Each row is a point on a tangle of strands that fork, close into loops and nearly touch. The rows are in no order.
Points whose rows are less than 22.7 apart are linked; no others are. Some points are linked to none.
ros: [  5  -2 -13  -9 -23   3   8 -16   2   9 -22]
nav: [-12   9  28 -16  28  19  -9  -8  24  -4  13]
pag: [ 19  -4 -11  16 -36  -8  -3  -6 -17 -21 -15]
palof: [-10   8  16   3   0   2  18   1   1  -7  -4]
Dos: [-10   6  33 -11  27  11  -8  -1  20  -6   7]
rolik: [ 17 -25 -28  33 -16 -14 -34   8 -25   6   4]
Gonim: [ -7   2  22  12   6  -4  12  11  -2 -11  -3]
fulup: [  7 -13  -3  -7  -4   4  -9  -8  14  14 -24]
kod: [-13  13 -18 -22  18 -19  11  14  -2  16  26]
lomo: [  8 -32  -7  -9   3  -7 -22  -2   3  22 -16]
Leker: [ -7   8  12 -10   9  21   1 -12  22   5  -8]
roku: [  9   2  -3   3 -29  -2  12 -11  -8 -13 -18]
nalan: [  5  -5   2  -1  -8   6   1  -7  12   5 -23]
leba: [-10  14 -29 -24  29   0   0   7   7  23  37]
vota: [ 21 -14 -18  20 -29 -12 -12  -1 -12  -5 -15]
nanom: [ -9  14   7  -7 -16   3  26  -9 -10 -12  -3]
lar: [-22  15   4 -16  29  24   6  -7   9   7  32]
lemo: [-24  16  -4 -17  27  18  11  -2   4  12  34]
Gupos: [ 23  -3 -16  22 -39 -10 -13  -5 -21 -25 -10]
Gufen: [ 11 -37  -9   2   2 -11 -26   3  -6  18 -12]
vuda: [-15  11  15  -3   6   8  17  -2   6  -2  -1]
Dud: [-20  14  12 -16  29  24   3  -8  14   3  24]
Vaner: [ -7  14 -26 -24  16 -21   7  15   2  19  24]
Sison: [-23  17  -9 -20  22   9  14   1  -1  14  34]
vof: [  2   4  14  24  -8 -16  12  16 -26 -25  10]
pefun: [  8   4   5  13 -27  -7  12  -3 -19 -28  -8]
fov: [-12   3  29  -2  24  -1   2  11   9  -6   6]
Sug: [ -6  17 -33 -26  22  -9   2  10   8  23  32]
tad: [ -5  12   4  -6 -17   9  20 -13   0  -4 -11]
Roro: [  7   0  16  26  -8  -4   5   9  -7 -17 -10]
luno: [ 18 -29  -6   9  -3  -9 -24   4   0  12 -19]
sosep: [  8 -22  -7  -9  -2  -1 -15  -7   9  19 -22]
gumo: [  1   6  -6  -8 -21   8  13 -17   3   4 -20]
fon: [  0   8   8   4 -21  -3  20  -5 -14 -20  -6]
Veb: [ -2   2  14   1   0   8   5  -4  13  -2 -17]
nuze: [-21  13 -11 -20  22  -4  13   9  -1  14  30]
puped: [-10   0  30   6  24  -8   4  20   0  -6   7]
saket: [ 22 -15 -26  27 -32 -13 -24   0 -21  -8  -7]
bapav: [ 15   2   0  20 -31  -6   3  -3 -18 -27 -10]
sudep: [-17  10  -9 -22  40  12  -3   2   9  15  42]
vufu: [ 12  -5  10  21 -10  -2  -1   4   1  -9 -19]
vef: [ 11  -4 -11  -2 -30  -3   8 -14  -6  -3 -22]
rol: [-6  2 35 -4 22  7 -7  4 17 -6 -1]
Sezuf: [-16  12  20 -15  26  24  -3 -10  20   0  14]
tase: [ 17 -13 -12  14 -25  -8  -6  -3  -6  -4 -21]
pif: [  3   0  22  24   1  -5   7  15  -8 -16  -4]
sif: [-15  12 -19 -23  36   7  -1   4   7  20  41]
Bak: [ 21 -21 -28  31 -23 -14 -31   6 -22   1  -1]
sivuf: [ 15 -19   0   8  -5  -4 -17   2   7   7 -24]
luda: [ 14 -10   7  14  -7  -1  -8   2   7  -1 -23]

A tip is a point with one link. Name the tips that can be reached along the links from each point below, in the order of the rows.
nanom: roku, Gupos
Gufen: vuda, Veb
saket: rolik, tase
Vaner: puped, sudep

How many points has the smallest loop of links through each point below? Write none if it is on no loop.
lemo: none
luda: none
pefun: none
